A landscape with many valleys, sampled at points; each row gives a point and its height.
A ball rolls from a point to the lowest of its 2 nearest points, and stops where none of them is lower. Distance is the straight distance between rows; heights are no part of it.
lopa (h 290): [ -8   5 -11  15  -7  -4  -8   2  13  -1 -15  -3 -18   7  -3   6  -9  -4
  -6  -9]
Rit (h 315): [ -4  -2   1 -10   3   4  -5 -11  -9  12  -5  12  -9   7   6  -5   3  -7
  11  -1]
Dibiz (h 149): [-8 11  2  7  2 -2  9  2  8 -1 11 -7  9  4  8  7 17 -2 11  3]
dumav (h 384): [  3  -6  -2  16   3  -3  -1  11   4   0 -16  -9  -4   7  16   8   2   8
   7   1]
vune (h 774): [  2   9   5  -3  -9  10  10  -9 -11   7  -1  -1   9   0   7   1  17   6
  -2   0]
fatek (h 325): [  2   7  -5  -2   9   7  -4  -7 -10  -9   8   4   6  -3  13   2  17   6
   0   2]
mebod (h 244): [  1  -4   2 -13   5   6   3  -9 -16   7   7   6 -13   6  14   8  -3  -9
   8   1]
Toba (h 217): [-6 -2  0 -2 11 -3  6 -3  5 -3 15 -1 14 -2 10  8  6  3 16  5]
zunef (h 329): [ 15  -1  -7   4   3  -8   3  -4 -10  -4  -1   4  -5  -9  -3  13  -9  -5
  -9   6]
gutes (h 292): [ 10 -11  -6   1   6   1   8  -3  -1   6  -6   4 -22   5   0   6 -14  -4
   5  -6]
katag (h 364): [  3   2  -7   2 -12   1   8  -2   0  10   8  -1  -8  10   7  25 -11  -6
 -10   3]
luzag (h 504): [  6  -7  -7  -3   2   2  -6   0  -1 -14  -6   3 -13  -5  -8 -14 -16  -6
  -9  -6]
fili (h 756): [  5  10  -6  -3  -2  21   4  -5  11  15   5  -1  -5   9  -9  -5  13   6
  -3 -10]
vivil (h 280): [ -5  16  -5  -5   1   1  13  -6   5  -2  23   2  -4   7  -2  10   1 -12
   2   5]
vot (h 376): [  5   9   3  -3  14   4 -11  -3  -7  -6   5  -1  13  -9   4  -3  14  -7
   4   5]
sur (h 291): [ -6 -11  -3   7 -17   4  -9   3  12  15 -11  -4  -3   9  -1   0 -17   2
  -8  -8]
luze (h 720): [ -2  -7   3   2   0   2 -15   4   0  10 -10  -2  25  -5   8   3   6  16
   5   6]
Sor (h 486): [  2  -7   1  -3  11  -2 -16   4   0  -6 -18   5  -8  -3 -10 -18 -11  -7
   4  -1]
dize (h 112): [-9 -2 -1  5  7  1 -9 -1 10 17 -6 -1 -6  9  4  2  0 -8 17 -1]
nik (h 120): [-10   4   8  -6  -5  13 -12  -1   0   6  10  -3   0  12  11  -5   2 -13
   0  -1]
zozad (h 246): [-13   9  -2   8 -13 -10   5  -2   2   3  -2   4   1   6   2   4   1   0
  -3   2]
sufoz (h 245): [  5  17   6   5   5  -3  10   9   1 -21   6 -12 -10  -5  -6  -5  10  -4
  -9  -4]
Dubos (h 495): [ -5   8   2   2   5   1 -14   4   4 -19   7  -3  -2   1  -1 -16   0 -13
  -7  -1]
lin (h 311): [  4   8  -4   9 -11  -1   1   2  -1 -10  -9  -3 -19  10   6   5  -5  -3
 -13  -6]
tatu (h 222): [  6  -6  -1  -7  -8   4   7 -10  -8  21  -6  10 -19   6   0   6  -8  -6
  -1  -7]
kazo (h 362): [-19 -10   6   0   1  -9 -12  12  -1  -3 -14  -3  16  -2  -1 -14   4  15
   0   7]
pizi (h 404): [  7   5  -4 -12   8  14   4   1  -5  -9  27   0  -7  -3  -4   7   1  -7
 -10   6]
gobo (h 336): [  3   2  -4  12 -15   2  15   6   4   2  -5  -9  -9  15   9  14  -8   0
  -9  -3]
lig (h 352): [ 12   0   7  -8   6   1  20  -6  -9  -1  -3   5   2 -10 -13 -15   3  -2
   6   2]
Gero (h 174): [ -6   4   6  -4 -11   1   0  -3  -8   0   9  -1  -1  10  11   6  -8 -15
  -6   3]
potog (h 101): [  5 -15   5 -12  -5   0   8  -5 -15  16   1   9  -9   4  10  15 -13   0
   6  -2]
Fikob (h 465): [ 13  -5  -1  -2  20  -4 -12   1   5  -1 -11   4   2 -13 -15  -8  -8  -2
  11  -1]
lefen (h 683): [  2 -11   9 -17   1  13  -9  -5  -5  24  10   4  12  -5   0  10   8   8
  11 -13]
pidav (h 287): [  9   7  -2   5   4  -6   9   3  -1 -16   6  -5  -6  -9  -9   3  -5 -11
  -9   3]
beguf (h 306): [-17  -8   1   6  -4 -17   2  12   4 -18   3  -4  11   2  12  -3  -2  15
   2   4]
lidi (h 728): [ -2  -8  -3   5  -7  -2  -5  -1   0   7 -12   3  11  -3   1  -1   5  17
  -3  -1]
vipum (h 316): [  1 -11   1   4 -11   4   4   6   9   4  -5  -6   3   4  -1  -5 -13   3
  -5  -3]
fufoz (h 488): [ 11 -13   7 -15   3  10   8   0  -9   0  13   1  -2  -4   1  -2 -10  -5
  -4   1]
tuko (h 440): [  2   4  -3  10  18  -9  -6   0   8  -5  -9   2   1 -12 -15  -8  11   4
  13  -2]
Zak (h 455): [ -3   7   8   4 -11 -14  -8   3  -8  -6  -4  -2   5  -7  -7  -5  -8 -17
  -9   5]
Kovon (h 738): [  1  -2 -12   6 -11   2   8  -3  12   4  -5   2   4   2  -5   1   4  23
  -4  -7]
tafoz (h 451): [  8   4 -17 -10   3  13   1  -1   4  -5  24   6 -14   5  -7  13 -11   2
 -17  -1]
zala (h 410): [  7   3  -3   3   7  -8  12  -1  10  -7   1   0   9 -13 -18  -7   6   4
   3  -1]
vef (h 477): [-14   3   0   9  -7  -1 -16   3  17   6  -4  -7   4   0 -12  -8  -6  -8
  -4  -2]
fubep (h 377): [ -8  -2  15   5   1 -12 -15  15  -7  -1 -24  -8  11  -1  -2  -7   4   7
   1   9]
sil (h 543): [  7  -9 -13  -5   9   9   4  -8  -1  -1   6   9 -10   4  12   9   6  17
   4  -5]
fogul (h 341): [ -2   8   3 -17   2   6  12 -10 -11  -2  27   4   2  -4  -1   6   5  -8
  -3   6]
Nosal (h 203): [  0  18   3   9   5  -4  10   4   4 -16   9  -8   2  -2   1  -1  22   5
  -1  -1]
Tigu (h 374): [11 -3 -7 -1 -1  3  3 -5 -6  9 12  5 -8 -3  0 26 -7 -7 -8  5]
benug (h 528): [ 16 -12   2  -5  -1   7  15   6  -9 -10  12  -4  -2  -5   2   6 -14  -2
 -15   6]
ladil (h 267): [  4   0   3  -3   4  -3   6  -6  -7   2 -13   8   7 -10  -9 -15  13  12
  10   2]
dunik (h 441): [  4   5   5  -4  -4  -6  -2  -9  -6   4   5   4   5 -10  -9  -2  -5 -18
  -6   4]
Lilif (h 428): [ 12  -4   7 -17   4   5  20  -4 -12  -9  13   3  -4  -9 -10 -10  -4  -6
  -6   5]
dag (h 597): [  9  -9 -14  -8   7   2   4  -9  -5  -1  13   9   4  -8   6  17   5  18
   0   1]
fil (h 40): [ -9   0   6  -3   7   5  -8  -4   7  14  11  -2   5   8   8   4   6 -12
  15  -1]
tudud (h 348): [ 11 -13  -2   5   8  -1   1   4   1   8 -18   0 -10   8  13   8 -10   1
  14   0]
madod (h 507): [ -7   3  -4  -1   0   1   0   4  12 -14   8  -3  -7   6  -4 -11  -9  -6
  -3  -5]
Dopi (h 649): [  4 -10  -3 -15   6   7   2  -9  -6  17  14  12   3  -6  -1  16   8  14
  12  -9]
doguz (h 350): [ -1  -2  -5   0  -2  -3  -8 -11  -7  12 -17  11 -19   4  -5  -6  -9  -9
   2  -4]
rili (h 178): [  2   0  -8   1   2 -10  -3  -3  -3 -11 -12  10  -2 -11  -9 -13  10  20
  -2  -2]
lonu (h 344): [-23  -2  10   4  -8  -6  -4  11   6  -5  -8  -6   8   6  -2 -17   4   5
  -1   3]
sodi (h 485): [-13  12   6   8  -1  -1 -15  10  12  -8  -3 -12   1  -3 -11 -15   7  -8
  -5  -4]
Dogu (h 405): [  4   6   9   4   4   0 -15   3  -4   7  -8  -7  18  -6   1  -4   8  -8
   5   7]
Vavu (h 216): [-10  10  -1   1 -20 -14   3  -9  -9  -4   7   7   2   3   5   9  -7  -7
 -11   6]
zop (h 272): [ -9  -1 -10  10 -16  -2  -3  -5  10  16 -12   3  -7  10   0   7  -6   3
  -4  -4]
Rog (h 522): [  1  -3 -10  -3   2   2   0  -1  10 -11   9   2 -18   4  -8  -2 -20 -13
  -4  -6]
bebe (h 489): [  5  -8 -15 -10   0  10  -6  -4   2  -2  15  10  -7   5   6   8  -7  10
  -9  -7]
Tovor (h 747): [ -3   6 -11  -1  -6   9   2  -3  17   8   7   3   2   7 -11  -4   2  13
  -4  -9]
debov (h 371): [ 7 -7  7 -2  0 10  8  7 -6 -8  3 -9 10  3 16  0  1  6  2  3]
tuk (h 419): [ 6 -6  0  3  0 10 -6  2 -4  4 -7 -4  3  6 20  8  3  4  0  0]
lav (h 169): [ 7  4 -2  9 10  0  1 -3  6 12 -8 -1 -6  0  0  6  7 -7 11 -2]
Dimal (h 390): [ -5  -2  12   5   3  -7 -18  14  -3   3 -35  -8   1  -1 -14 -11  -9  -3
  -1   5]
Naru (h 380): [  5   6   9   7   1 -10  10   9   4 -12  -2 -10  17 -15 -12  -9   8   4
   0   1]
levet (h 322): [  4  -5  13   1  -1  -2   9  11  -4 -11  -5 -10   9   0   7 -12  -2  -1
   4   7]
zilur (h 765): [ 0 15  1  6 -8 10 12  0  5  6 -2 -6  4  4 -6 -4 20  6 -5 -4]
Dogo (h 275): [-14  -7   7   0   4  -7  -1   8   2 -11   6  -6  18   2  16  -5   0   3
  13   9]
Nuba (h 230): [  3   9  -4   3   5   8  10  -4   5   5   7  -1 -12   7  -1   5   6 -10
   2  -1]
kad (h 707): [  0  -8   7 -10   5   6 -15  -4  -6  16  -1   3  18  -5  10   8   3   7
  14   1]
pasik (h 423): [  1   3   8  -3   1  -8  -8  -3  -2  14  -5   4  11  -7 -11  -6  -4 -11
   7   6]
Vuv (h 466): [ -8  -4   0   5 -10 -14  -7   0   4  -1  -9   1   3  -6 -14  -6 -17  -8
  -4   1]
Zol (h 356): [  1   4   8   8  -1 -15   6  10   0 -14  -8  -8   2  -8  -3  -6   2   1
   2   2]
sano (h 258): [ -3   5  -8  -2   0   0  -1  -6  -7 -14   1   9   0  -2   5  -7  16  17
  -5  -1]
gapim (h 326): [-24   0  11   6  -4 -21  -3  14   4 -15  -3  -6   1   2   7  -8   8  16
  -1   5]

For each start below, name the point where the ball stops.
kad => fil
madod => rili
Rog => levet
dunik => rili
Dimal => Dibiz
pizi => fil
zilur => fil
